Each row is a point on a landscape with many valleys, with its height.
A ball rolls from a point to the lowest of its 3 nearest points, and stops where none of them is lower. Distance is the straight distance between rows; heights are no part of it.
z_123 height 255: [-12  -1   6  14  24 -39  -8  -4 -31 -21 -77   8 -30  32  -5  -4 -21   6
 -63  -6  34  42]
z_111 height 211: [-18  57 -30 -14  17 -27  21  30   2  29 -26  -6   6   0  17  44  28  58
  16 -16 -16  17]
z_211 height 475: [ 61   1 -55  76  25 -12 -11  11  14 -35  29  -1  53   2 -31 -10 -52 -56
 -16 -13  42  17]
z_377 height 71: [ -4  20  35 -39 -31 -31   2  10 -17   8   9  15  -8  22 -17 -46  22 -35
  21  17  13  14]
z_619 height 365: [ -1 -36 -19  50  31 -16  -3   3 -14 -10 -45  28   1  21 -12  -6 -55 -12
 -65 -14  29  26]
z_995 height 473: [-30 -41  43 -41 -23   2 -31 -31   9 -24  23 -14   4  -1  15 -20   3  -6
  -9  -7   7 -16]
z_359 height 112: [ -4 -42  33 -27  -5  38 -19 -44  18 -12  31 -30 -33 -24 -10   8   9  -9
  48  16  11 -45]
z_707 height 388: [ 28 -22 -27  38  17  24  -8  28  34 -28  66  23  38  -4  10  26 -27  -5
 -24  -4 -20  19]
z_903 height 301: [ -9  24  -8 -11  -4  -3  22  44  -3  16 -28 -13   0   2  -3 -20 -16  15
 -38  -4  12 -11]
z_892 height 719: [ 24  52  -9 -12  -2 -32  -6  22 -42  50 -32   3   6  20  23 -40  20 -40
  50  19 -38  19]
z_169 height 346: [-10  30 -34  16  26  -5  18  27 -18  24 -73 -18  -7  10  -1  -1 -27  17
 -32 -21  27 -11]
z_977 height 212: [ 23  73 -32 -18   4 -41   6  25 -20  43 -44 -17   5  11  23 -21  22 -15
  39   8  -9   7]
z_592 height 537: [ -1 -57 -12  18  -7  20 -31  -1  26 -35  50   0  44  -6  23  -9 -38 -10
 -24 -13 -14  -5]
z_100 height 295: [ 18  18 -36  37  24  24  26  50  11  17  -3  19  35  -6  -2  28 -37  22
 -56 -14  -2   6]
z_456 height 321: [ -7 -11  36 -14   1  21   6   9   1  -5  22 -11 -44 -16 -15  31  11   6
  35  38   7 -26]
z_462 height 256: [ -5  11 -12   8   6  -7  26  20 -14   8 -52  -7  -8   5 -12 -21 -25  11
 -38 -16  29  -8]
z_493 height 281: [-10 -19 -14   8   0  -2  18  13 -15  -2 -39   8  11   7 -27 -25 -38  -6
 -52 -13  25 -13]
z_817 height 343: [-10  -4  46 -34 -13   1 -17   6  -3  -7  22 -20 -39   8  -1  -7  13 -10
  50  31   9 -14]
z_487 height 502: [-21 -62  20  -4 -10  32 -41 -32  15 -34  32 -30   8 -14  23  -6 -19   4
   3  -6  -8 -32]
z_784 height 410: [  6  11  25 -20  -7 -11  -8 -33 -15 -33 -63  32 -30  19 -55 -28  40 -22
 -25  12  52  29]
z_787 height 378: [ 20  21  16   4  -2  24  16   7  -9  23  31   0 -55 -13 -16  15  38 -12
  86  45  -5 -28]
z_175 height 266: [ 11 -13 -13  33  19  19  19  48  27 -12  41  23  33 -10   7  36 -27  11
 -45   0 -19  14]
z_10 height 404: [ 26  35   0  -4  22 -15  -5  33 -35  34   2  -4 -15  15  24   5  38 -20
  65  40 -36   9]
z_534 height 270: [-22  -7  13 -10   2  14   5  29  16 -17  23  -8 -12 -13   6  30 -15  26
 -22  21   3 -15]
z_649 height 311: [-14  38 -42  14  30   3  33  30  21  37 -13  19  28   3  23  53 -10  56
 -41 -49 -15  27]
z_602 height 188: [ 22  35  19 -13 -16 -19   9 -28 -29  -9 -64  25 -24  24 -50 -44  37 -24
  -4  13  36  29]
z_134 height 210: [ -7  31  17  -6  20 -53 -14  -9 -25 -35 -80   2 -33  19  -4  -5   6   0
 -50  11  39  63]
z_598 height 331: [-14 -23  37 -24   7  13 -11  -3   3  -4  21 -18 -35 -17  -7  16  15   2
  42  35  16 -29]
z_579 height 236: [-21  41  -9  -6  23 -12  26  39   1  21   6 -10  -8   4  19  65  15  60
  -5 -13 -16  19]
z_412 height 299: [-10   0  40 -62 -31  22 -41 -69   9 -25 -17  24  12 -11 -19 -45  70 -21
  -6 -10  26  13]
z_531 height 129: [ 13  26  34 -28 -26 -26 -10   9 -29  13   7  25  -7  39   1 -62  30 -51
  38  24 -27  27]
z_170 height 322: [ 32  -4 -45  61  41   7   8  36  -4  10 -21  17  27  -9 -14  -2 -65 -17
 -56 -15  13   1]
z_696 height 312: [ -4  -3 -26  40  33  -1  13  21 -22  13 -62  -2  -2  12 -15  -8 -47  10
 -59 -24  23   0]
z_492 height 162: [ -2 -35  -5  18  10  19   1  34  29 -18  40   3  32  -8  11  13 -38  12
 -37   9 -12  -3]
z_810 height 490: [  3   2  26 -16  -3 -18   4 -33 -15 -34 -62  23 -23  19 -43 -29  16 -19
 -38   7  47  31]
z_200 height 228: [-26 -12  35 -30 -14  -2  -5  18   9 -17  19 -18 -11  -4   0  -5 -18  10
   0  22  10 -18]
z_394 height 377: [  6 -47   0  42   5  43  10 -28  33 -22  56   8 -13 -31  -9  48 -19  26
  -2  -2 -23 -18]
z_870 height 381: [-17 -36  14   5  -3  -9  -3 -37  -3 -27 -50  28   1  14 -47 -27  -7  -4
 -60  -6  43   7]
z_923 height 449: [-24  14   0  29  23   1  49  -9  -9  22  29   3 -41   0 -15  69   0  61
  -6 -12 -18  -5]
z_593 height 226: [ -6  38 -25   9  17 -43  -2  -8 -36  18 -89 -23 -25  20  -6 -13 -15  12
 -15 -20  33  14]
z_286 height 356: [ -2 -33  20  19   3  33  11 -21  22 -11  39 -13 -34 -35 -18  52  -2  28
  10  13  -7 -25]
z_640 height 330: [-20  -7  18   7   6   7  19  17   3   3  27  -6 -36 -12  -8  56   7  46
  -1  22  -7 -15]
z_298 height 368: [-10 -24   4  48   9  35  44 -18  15  -1  53  22 -21 -25 -25  63 -17  34
 -19   3 -28  -3]
z_909 height 376: [ -7 -23  10  28  -3  39  46 -32  28   9  45   2 -36 -35 -36  49  -3  37
  -5  -7 -21 -19]
z_833 height 505: [ 18  -1  38  -5   1 -14 -14  17 -38  14  17  19 -25  31  17 -31  26 -48
  68  48 -50  10]
z_113 height 172: [-24 -51  34 -30 -16  24 -47 -64   7 -32  24 -38 -13 -26  26  -7   3  -5
  16  -8   2 -27]
z_326 height 213: [-13 -11  -6   1   8  18   9  45  19  -3  19  11  22 -13   4  16 -32  19
 -41   4  -6  -7]
z_720 height 442: [ 34  20  -3  15  25  -4  -1  26 -41  45  12   8 -24  18  25  13  40 -29
  85  52 -59   5]
z_447 height 421: [-31  26  -8  23  38 -18  55  -4 -23  22  17  -1 -24   3  -1  70   9  66
 -10 -23 -25   5]
z_987 height 329: [ -9  -9  32  13   3  25  19  -8  13   0  29 -11 -41 -30 -19  52  12  29
  14  24  -1 -25]
z_172 height 481: [ 22  14  17   9  19  -8  -7  17 -47  35  -6  16 -10  30  29 -13  15 -39
  76  48 -70   4]
z_181 height 392: [-24  -7  10 -20 -28 -10  15   9  -4  -1 -13  -4  -1   2 -24 -46 -14  -5
 -40  -1  33 -16]
z_706 height 440: [-29   9  -7  43  45  -8  52  -6 -22  19  43   7 -19  -5   9  63  -9  55
 -19 -28 -29  19]
z_241 height 394: [ -9 -72 -12  24 -20  38 -64 -59 -11 -44  48 -29  28  -6  61  -4  -1 -20
 -17 -39 -29   4]
z_369 height 160: [-20  36 -12  -2  35 -63 -10 -24 -45   2 -87 -14 -34  35   6 -13  -5  18
 -32  -5  32  51]
z_978 height 323: [ -9   9 -10  31  36   6  27  24   4  11  40  30   3  -2  11  68 -15  43
 -41 -21 -32  18]
z_221 height 487: [ 37 -30 -41  59   1   1 -19   2  11 -23  20  19  63   2 -18 -28 -46 -42
 -26 -27  20   0]
z_177 height 207: [-19  -1  39 -47 -34 -19  -9  13  -3  -7  15  -9  -4   8  -5 -28   4 -16
  13  17  16  -6]
z_209 height 136: [ 11   7  52 -46 -32  -1 -39 -28  -3  -9  14  42  -9  26  -8 -54  56 -51
  42  15  -8  28]
z_92 height 325: [ -9 -12  13  -3 -12 -15  12 -15 -16 -17 -47  14  -8   9 -36 -33  -7  -7
 -35  -2  36  -4]
z_924 height 324: [ 28  62 -40  -9   5 -50  -2   0 -31  49 -64  -3   8  11  13 -38  16 -32
  45  -8 -16  10]
z_2 height 118: [ -4  37 -10   3  17 -58  -4 -19 -43  13 -83 -14 -33  27 -15 -22  -5   7
 -16 -14  30  29]
z_426 height 75: [  8  36   3  -3  -4 -36  10 -21 -38   5 -78   5 -30  22 -23 -38  21 -15
  -8   2  26  29]
z_890 height 380: [ 52  14 -55  52  28  11   6  36  19  -6  35  32  55 -13 -10   9 -37 -20
 -48 -18   8  13]
z_715 height 229: [-17  -5  64 -54 -32  -4 -34 -31   1 -14  21  13 -23  12   0 -39  34 -32
  34   5  17   6]
z_967 height 76: [ 15  22  41 -48 -38  -5 -14 -32   0 -13  -3  40  -7  15 -27 -61  50 -41
  22   5  13  25]
z_541 height 94: [  0  25   6   0   6 -37  11 -12 -38   3 -77  -4 -24  17 -18 -21  -5  -4
 -26  -8  38  13]
z_641 height 488: [-38  21 -30  30  48 -29  49   5 -10  38  30  11   5  16  28  60 -25  67
 -14 -63 -33  36]
z_365 height 453: [ -3 -81  -5  13  -4  41 -50 -44  10 -46  43 -33  16  -7  46   4 -18 -11
  -2 -17 -19  -9]
z_136 height 397: [-15  -8  61 -40 -24   1 -38 -28 -12  -8  30   7 -24  22   2 -32  30 -45
  62  13   9   6]
z_979 height 495: [-29 -36  24 -18 -33   6 -23  -1  18 -22  15   4  20   1   5 -25 -26   3
 -31   4  13 -16]
z_935 height 187: [ 30  55 -57 -16  19 -42   9 -15  13  70 -67   6  52   2  21  -6   2 -21
  79   3 -39  29]
z_110 height 171: [ -7  57 -40  -5  18 -21  27  26  15  34 -46 -11  22  -2  15  41  17  51
  13 -35 -14  18]
z_504 height 470: [ 23  23  -8   0  28 -18  -7  26 -29  48 -13  17   9  20  46  -2  33 -31
  75  35 -82  21]
z_600 height 190: [ -6 -40  -5  17 -22   8  -9   3   6 -17   1  13  31   2 -19 -27 -36  -9
 -57 -12  11 -12]
z_711 height 618: [-22 -57  -7  -7 -34  20 -42 -52  11 -33  27  -1  49  -3  14 -43   5 -10
 -42 -30 -13 -11]
z_945 height 525: [  1 -63  -3  24   2  54 -18 -45  31 -29  35  -7  -9 -31   6  36 -17  18
  13 -11 -19 -33]
z_518 height 240: [ -8  18 -31  20  16  13  26  45  10  25 -24   6  26 -11   7  18 -22  29
 -56 -16   1  -4]
z_704 height 386: [-26 -47  34 -42 -31  11 -38 -62  15 -36  13  -3  23 -16  10 -30  31   0
 -27 -20   2 -10]
z_274 height 430: [ 69  10 -58  63  28  -2  10  29  13  -9  20  14  50   0 -20   6 -53 -31
 -30 -11  29  17]
z_940 height 371: [  2  56 -46  -1  19 -22  16   6 -18  27 -82 -33  -6  14   2 -17 -10  14
   8 -24  28   0]
z_272 height 459: [ 49 -15 -49  74  34 -13  -9  14   0 -16   0  11  41   7 -21  -1 -65 -42
 -35 -18  30  18]
z_496 height 110: [  0  24  25 -34 -23 -24  19  -3 -21   0 -35   0 -12  13 -32 -44   9 -14
  -9  -7  30  -1]
z_815 height 465: [ -8  44 -56   6  24  -1  30  27  11  31 -68 -14   8  -5   2  16  -8  42
 -11 -36  11   4]
z_28 height 491: [ 22  16  26   0   6 -14  -1  30 -28  13  24  -9 -19  25  16  -9  28 -38
  72  56 -28   1]
z_99 height 372: [ -8  38 -30 -10   3 -11  25  37 -13  28 -44 -18   4  -3   1  -1  -8  22
 -14 -15  13 -12]
z_564 height 168: [-12  14  21 -32  -2 -12   5  34  -8   3   9 -21 -23   0  10   9  11  -1
  29  40  14 -11]
z_830 height 241: [-10 -21   0  10  17  25   9  33  27  -7  31  13   2  -7   9  43 -20  28
 -23  16 -22   2]
z_843 height 174: [  6 -12 -31  27  20  19  11  48  22  -6   9  18  32  -8  -1   2 -41   0
 -52  -8  -7  -2]
z_922 height 173: [-25 -34  40 -41  -6   7 -19  -5  14 -28  23 -27 -15  -1   1   2  -5  -2
  19  20  22 -24]
z_998 height 349: [ 18  48  -5 -18  10 -33   8  36 -28  40  -9  -5  -5  19  33  14  31  -6
  58  29 -29  12]
z_681 height 257: [ 20  60 -26 -15  -2 -38  12   4 -22  40 -63 -20   2  21   9 -29  10 -10
  28 -10   8   6]
z_133 height 300: [-29 -51  44 -33 -30  16 -46 -80 -11 -33  30 -25   5 -18  34  -7  26  -4
 -13 -18  -4 -18]
z_799 height 170: [ -8 -48  19  -3  -5  38  -8 -45  19 -28  23 -20 -24 -32  -1  33   0   6
  32  -1   1 -41]
z_251 height 244: [  6 -33  19  -6 -23  58  -2 -58  39  -9  34 -18 -29 -52  -7  38   7  14
  23 -12 -15 -52]
z_657 height 105: [ -2  14 -36  27  14  15  20  45  11  23 -25  -3  19  -9  -7   8 -33  17
 -52 -13   8 -10]
z_292 height 283: [ -2 -25  13   0 -34  58  20 -54  49  -1  43  -5 -25 -49 -28  40  11  18
  17 -15 -16 -41]
z_400 height 358: [-13  -5   9  45  24  17  35   6  10   8  44  18 -26 -13  -5  68   0  43
 -25  -1 -22   9]
z_898 height 34: [-20 -39  32 -29  -9  19 -34 -34   7 -24  29 -27 -21 -20   6  17   4   2
  28   6  19 -30]
z_695 height 296: [-21 -31  10 -14 -13  12  -5  25  19 -12  15  -6  20  -7   7  -7 -29  12
 -34   2   9 -22]
z_808 height 137: [  0  -9  31 -20 -20  39  -7 -30  16   7  33 -14 -46 -36 -17  12  22  -8
  64  21  12 -47]
z_179 height 438: [ 20 -59 -18  42 -10  73 -30 -61  15 -49  39 -29  -2 -32  38  28  -1 -11
  19 -30 -30 -30]
z_757 height 518: [ 18 -12  22  31   8  11  -8  10 -39  34   9  21 -43  15  19 -24  29 -43
  78  56 -73  -6]
z_393 height 271: [  1  47  -7 -31  -7 -19  13  44 -23  32 -23 -24   0  12   6 -17  11  10
  14  12   7  -4]
z_873 height 143: [  1  66 -64 -12  14 -28  12   1  23  42 -71 -25  29  -3   8  13   6  32
  46 -21   0  21]
z_478 height 298: [  5 -12 -29  34  21   7  11  32  -5   8 -31  10  18  -1 -16  -9 -54  -4
 -53 -14  17 -11]
z_119 height 366: [-22   7  -9  23  28   4  37  17  -8  15  27  20 -18  -1   3  64  -6  55
 -30  -9 -23  12]
z_105 height 178: [ -4  22  17 -30 -23 -23  14  16 -19  -4 -23  -2 -10  12 -15 -47   1  -3
  -6   3  27  -9]
z_511 height 197: [ -4  27  27 -38 -20 -25   4  25 -16   8   9  -8  -5  17   9 -29  10 -22
  25  31   7   1]
z_530 height 61: [ -4  -6  19  -6 -60  40  47 -45  40  14  62   6 -32 -53 -23  32  12  35
   8  -7 -31 -39]
z_366 height 167: [ -9  19  14 -22   7  -8  16  47  -3   9   2 -20  -8  -3   2  39   9  37
 -11  17   6  -6]
z_805 height 169: [  9  14  35 -44 -20   6 -15 -46  10 -29 -29  37   3   6 -46 -53  62 -36
   1   6  34  13]
z_818 height 614: [-14 -64   0   4 -22  14 -33 -18  31 -27  30  -2  45  -2  10 -38 -23  -9
 -46 -19  -7 -12]
z_42 height 363: [-11  12   8  15  -7  14  56 -12   7  18  27   2 -50 -20 -33  52  20  38
  12  11 -16 -23]
z_266 height 450: [ 11 -50   3  38  -7  61  -5 -50  37 -28  43   1 -17 -42  -9  44 -13  16
  13 -10 -26 -32]
z_911 height 452: [  0  28  15   3   9  -8  34   1 -17  25  23  -9 -46  -2 -15  57  46  33
  40  17  -6  -2]
z_566 height 489: [-11 -64   8  29   9  39 -16 -15  33 -37  46 -10  -5 -24   5  33 -21  21
   3   5 -18  -9]
z_759 height 398: [ 10 -60 -31  41 -12  58 -54 -55 -18 -42  56 -38   9  -3  61  21  -3 -35
   4 -35 -27 -11]
z_951 height 262: [  4  15 -29  26  30  13  29  45  10  21  19  32  23  -1  13  45 -18  32
 -56 -18 -17  24]
z_227 height 87: [ 18  50  -9  -2   7 -52   5 -15 -52  19 -75  -5 -26  22 -15 -43  14 -27
   8   5  21  25]
z_713 height 344: [-14 -13  15  21  15  10  30  10   6  -6  31  -3 -31 -23 -16  62  -6  44
 -12  13 -13 -13]
z_612 height 615: [ -2 -65  -6  22  -5  42 -46 -20  27 -39  54 -14  28  -6  33   3 -20   1
  -6 -10 -23  -8]
z_485 height 362: [-18 -14  52 -42 -18  -8 -29  -4   0 -17  27 -18 -31  10   9 -22  10 -21
  49  20  18 -12]
z_173 height 383: [ 28  57  -8 -13  -4 -45   8  13 -42  35 -43  -1  -6  22  -1 -53  20 -37
  27   1  -1   6]
z_553 height 194: [ 20  45   8 -17 -23 -37  12  -4 -32   8 -43  10 -12  14 -27 -47  16 -29
  -1   6  23  18]
z_281 height 327: [-31  38 -11  10  33 -16  31  17  -4  22  17  13   2   5  19  69   2  71
 -19 -25 -20  25]
z_813 height 326: [ 16 -19  -8  45  26  20   9  27  25 -15  61  27  18 -12   7  49 -26  23
 -36  10 -22  19]
z_837 height 267: [ 28  64 -25 -22  19 -36  -1  27 -18  51 -25  -2  24  14  43   4  36 -19
  65  26 -39  15]
z_755 height 248: [-15 -12  31 -46 -32  13 -16 -54  17 -36 -23  19   5   4 -36 -43  51  -4
 -21  -4  34   2]
z_618 height 519: [  2 -10  53 -18 -12   8 -25 -15 -17  -1  29   7 -48  20  12 -36  24 -45
  85  35 -10   2]
z_131 height 179: [ -2   9  30  -5 -40  26  45 -31  35  28  50   5 -46 -48 -37  40  23  24
  27   2 -11 -32]
z_497 height 191: [  6  37  -2 -17 -20 -35  19   3 -36  16 -43  -6 -10  14 -21 -47  10 -11
  -5   7  34  -2]
z_185 height 142: [-16   7  36 -39 -41 -19   0  -6  -5  -5  -5  17  -6  12 -27 -51  21 -22
   4  -1  27   6]
z_919 height 222: [ -9  56 -36 -12  11  -4  27  42  16  32 -29 -12  10  -6  17  35  17  51
 -14 -20  -7   8]
z_299 height 219: [  2  39   9 -36 -18 -26   4  41 -24  17 -10 -16  -4  12   2 -25  11 -13
  17  14  13  -6]
z_51 height 288: [ 12  24 -30  42  41   3  30  29   7  15  47  35  23  -2   8  54 -33  34
 -54 -28 -28  35]
z_452 height 204: [-14   8 -25  12  22  21  18  49  12  15   3  13  18  -2  12  34 -21  36
 -49  -8 -15  12]
z_884 height 293: [-21 -40  31 -17   3  21 -15  -3  22 -22  28 -22 -17 -15   2  21  -8  14
   3  25   8 -30]
z_355 height 149: [ -7 -23 -11   8 -10  11   9  26  11  -5  -5   3  30  -5 -10 -35 -40   3
 -46  -8   4 -14]
z_378 height 593: [-20 -60  -1   2 -26  17 -36 -26  21 -36  36  -9  37  -7  25 -20 -23  -7
 -34 -17  -3 -18]
z_260 height 163: [-19   3  20 -31 -11  -8   4  35   1  -2   3 -18  -3   9  -2 -14  -3  -1
   1  21  18 -16]
z_71 height 289: [ 19  71 -56 -13  13 -41   8  -4  -6  51 -71 -26   8   4  10 -15  10  -2
  61  -8   2   9]
z_362 height 521: [ 46 -14 -46  50  13   9  -8  27  30 -35  47  12  64  -3  -8 -11 -44 -36
 -26 -18  12   5]
z_245 height 506: [ 41 -30 -39  42  -3  20 -26  18  31 -33  72   2  60  -2   6 -15 -30 -29
 -10 -25   9   7]
z_469 height 375: [  1 -18  18  -3 -16  36  26 -23  36  -2  27 -14 -46 -34 -31  45   7  19
  21  12  -2 -39]
z_536 height 565: [  5 -56   1  35  15  42 -22 -11  40 -32  50  -2   7 -19  17  46 -21  15
  -1   0 -24  -6]
z_793 height 448: [  9 -41   1  28 -37  68   5 -58  56 -23  46  -1 -12 -55  -8  40  -2  22
  12 -22 -28 -43]
z_726 height 22: [ 21  22  33 -38 -41 -25   0   2 -18   2  -9  28  -8  29 -21 -62  41 -46
  18  13   7  26]
z_972 height 411: [ 20  42   5  -6  25 -26   4  29 -31  29   0  -3 -19   7  24  23  43  -4
  59  31 -22  10]
z_597 height 520: [  6 -51 -33  34 -19  35 -53 -25  12 -49  58  -8  55  -6  42 -21 -12 -26
 -12 -38 -14  10]
z_20 height 516: [  1 -60 -32  31 -19  25 -42 -11  22 -36  50   3  62  -4  19 -27 -23 -20
 -24 -25  -4   7]
z_252 height 93: [  2  72 -40 -23   7 -43  20  28  11  37 -40 -22  27   0  25  23  36  30
  37 -13  -8  13]
z_315 height 303: [-18 -15  26  -7  10  24   7  15  10 -12  25 -16 -36 -16 -10  30  -1  28
   9  29   4 -19]
z_167 height 382: [ 22  28  16  -3  10   5  20  15 -18  19  24  -8 -50  -3  -7  33  35   5
  65  47  -9 -10]
z_364 height 65: [ 12  69 -25 -19   8 -36  16  32 -12  41 -38 -22  13   3  25  13  29  14
  34  -1 -10   2]
z_49 height 348: [ -1  10  19  10  -5  20  40  -5  13   6  22  -6 -51 -29 -34  47  24  30
  23  21   1 -20]
z_638 height 106: [ -9 -35   8  -3   2  28 -12  25  25 -25  25   2  16  -3  12  19 -32  13
 -32   9  -5 -14]
z_752 height 111: [  6  10  39 -42 -35 -12  -7 -23   4 -19 -20  35  -6  17 -43 -63  49 -44
   8   6  19  16]
z_936 height 97: [  9  67 -35 -25  12 -45  11  16   8  39 -34 -10  26   8  30  31  34  19
  52 -11 -18  27]
z_137 height 254: [ -3  45  -6 -10  27 -25  18  20 -11  22  -7  -8 -15   9  26  58  47  45
  39   7  -8  18]
z_94 height 224: [-20 -41  -1   6 -22   7 -10 -25  14 -27  -8  18  26  -2 -21 -45 -11  -7
 -49 -19  15 -10]
z_114 height 109: [-17  18   7 -27  -4 -10   9  43  -6   2  -7 -14  -2   0   6   2   9  14
 -11  16  17  -7]
z_865 height 313: [-23 -20  35 -44 -35  -9 -22 -37  10 -22  -6  10   5   2 -13 -42  25 -11
 -26  -3  26  -2]
z_806 height 354: [ -6 -35   7  35  10  19   4   1  25 -16  45   7 -25 -18  -8  54 -15  27
 -14  16 -22  -4]
z_756 height 161: [ 27  65 -38  -6  17 -57   1 -21 -40  36 -81 -17  -5  18   4 -30   2 -29
  31 -10  10  17]
z_880 height 367: [ -3   2  42 -36 -17 -14 -19   6 -12  -5  23  -2 -27  25   2 -29  21 -32
  58  30  14  -5]
z_465 height 291: [ 30   7 -42  47  24  16  23  43  13   8  19  25  43  -8  -1  27 -35   7
 -52 -14 -12  14]
z_956 height 287: [-11 -17  -7  17  -3 -16   6  -8 -19 -10 -48  10 -10  12 -35 -29 -28   3
 -55  -7  33   4]
z_264 height 451: [ 18 -43 -14  38  11  26 -32  10  41 -41  73   5  35  -8  16  18 -28 -18
 -11 -10 -16   5]
z_906 height 122: [ 30  69 -45 -24  16 -49   9   7  23  51 -46  -5  41   4  35  19  30   3
  71   4 -29  29]
z_609 height 328: [-28 -21  18 -21 -33  -5  -2 -14   5 -17  -7  10  10   1 -17 -42 -11   3
 -33  -1  20 -11]
z_8 height 242: [ 20  52 -65  -7  30 -51  11 -23  10  56 -81 -17  35   5  12 -14  -6  -9
  75   0  -4  26]
z_811 height 369: [ 10  50  -7 -20   0 -30   4  36 -32  25 -12  -9  -3  18  20 -10  21 -17
  44  20 -14   7]
z_692 height 454: [ 23  34  17 -21   4 -32  -8  30 -36  27   0   1 -10  20  28 -18  19 -33
  58  39 -24   7]
z_158 height 243: [ -8 -45 -12  24   1  -2  -2 -15  -1 -12 -33  24  17   5 -30 -31 -43 -10
 -56 -11  22  -7]
z_567 height 568: [ 20  45   7 -19  -9 -40  -3  25 -40  28 -11   8   3  21  15 -55  20 -42
  43  19 -34  13]
z_195 height 185: [ 25  59 -45 -20  19 -31   1   6  -1  70 -51   9  43  -1  42 -10  12 -31
  68   2 -50  25]
z_624 height 124: [ -7   4  55 -57 -40  -2 -27 -44   5 -14  11  22  -3  10 -10 -46  57 -38
  30   6  12  16]
z_97 height 280: [-25 -70  17  -9 -11  44 -43 -52   7 -26  28 -33   0 -19  29  12  -9   4
   4 -15  -8 -37]
z_163 height 141: [ 11  36  13 -33 -23 -38   8  15 -26  11 -16  -1  -6  14 -10 -52  17 -27
  19  20   6   6]
z_764 height 351: [-29 -29  34 -37 -14   1 -13   3  18 -11   8 -13   3   4   9 -13 -16   2
 -16  11  16 -20]
z_964 height 357: [ 16  10  35 -16  -1   4  -2  12 -16  12  25 -13 -46  -1  -2   2  23 -27
  74  39   0 -21]
z_741 height 501: [ 16 -60 -34  42  -4  20 -21  -4  18 -30  21  18  56   3 -10 -35 -34 -30
 -36 -25   9   6]
z_871 height 415: [-23 -42  11  -7  -1  23 -17  13  27 -22  29 -11   2 -12  12   6 -27  17
 -14  13  -3 -26]
z_505 height 227: [-15  50 -16 -10  22 -33  30  14   1  27 -13  -2  -6   6  18  75  32  51
  30 -28 -12  31]
z_851 height 98: [  0 -29 -22  23   4  21   5  32  19  -5  19  10  37   0  -7  -9 -46   0
 -44   0  -5  -8]
z_685 height 246: [-15  -3  -9  32  22 -25   6   0 -40 -10 -80   0 -14  27 -18 -16 -33  10
 -54 -14  32  12]
z_654 height 154: [ -9 -41 -14   9 -17  24  -6  15  23 -17   7   8  41   4 -14 -21 -37  -5
 -43  -6   2 -16]
z_343 height 509: [ 14 -46 -27  30  -3  17 -34   8  31 -29  42   6  58   1   2 -24 -39 -25
 -20 -17  -6   1]
z_509 height 379: [-25 -75  12  -8 -26  26 -50 -60  -8 -37  40 -26  20  -8  45  -9   8  -7
 -22 -20 -19 -15]
z_235 height 115: [-13  14 -14  -6   9   7  19  48   6  10 -11  -2   7  -3   9  21   4  35
 -37   2  -4  -9]
z_468 height 370: [-22 -29  36 -55 -41  20 -51 -78   2 -31   8   1  18 -20  17 -33  53 -18
 -27 -21  17   0]
z_610 height 217: [ -2  15 -14   9  16 -21  17   8 -28  18 -74 -11 -19  14 -12 -13 -29  12
 -39 -13  23   2]
z_525 height 412: [-32 -29  57 -49 -24  -4 -39 -32   2 -20  27 -20 -20   2  10 -16  19 -10
  33   1  25 -17]
z_360 height 155: [-10  33 -22   3  14 -37  11   6 -36  21 -74 -16 -19  12  -9 -27 -12   8
 -14  -3  31   9]
z_229 height 462: [ 43 -17 -51  60  13  13   1  25  11  -6  16  15  39   6 -20 -11 -60 -32
 -38 -15  12   5]
z_684 height 468: [ 10 -63 -16  45   5  60 -35 -43  16 -41  47 -29   9 -13  42  29 -11  -8
  15 -20 -24 -14]
z_87 height 78: [ -8 -10  37 -27 -23  -2 -13 -43  10 -37 -41  23   1   4 -46 -42  37 -19
 -19   3  43  10]
z_491 height 153: [  6  11  53 -56 -37  12 -42 -45  14 -20   6  37   8  13 -17 -55  71 -43
  32   1  11  34]
z_126 height 233: [ -6  22  -4 -20 -17 -19  25  19 -20  13 -49  -6 -12   9 -22 -31  -1   0
 -18   2  31 -14]
z_827 height 347: [ 15 -35 -37  64  34 -11  -5  10 -20 -12 -26  19  18  12 -15  -6 -60 -26
 -59 -12  22  18]

For each start below, name the point where the ball stops.
z_641 -> z_364
z_818 -> z_851
z_833 -> z_998
z_923 -> z_235
z_169 -> z_426
z_837 -> z_364
z_706 -> z_235
z_462 -> z_426
z_173 -> z_426
z_362 -> z_851
z_20 -> z_851

Call two points neighbours if one is among the 3 nearest of the other. Go from one point of each pair to the other, from neighbour to neighbour, staying as low as possible. Name the highest point that can't be avoided.
z_235 and z_898 -> z_200
z_726 and z_496 -> z_185
z_898 and z_657 -> z_518
z_364 and z_657 -> z_681
z_530 and z_364 -> z_292
z_496 and z_426 -> z_553
z_496 and z_87 -> z_805
z_851 and z_638 -> z_492
z_114 and z_235 -> z_366
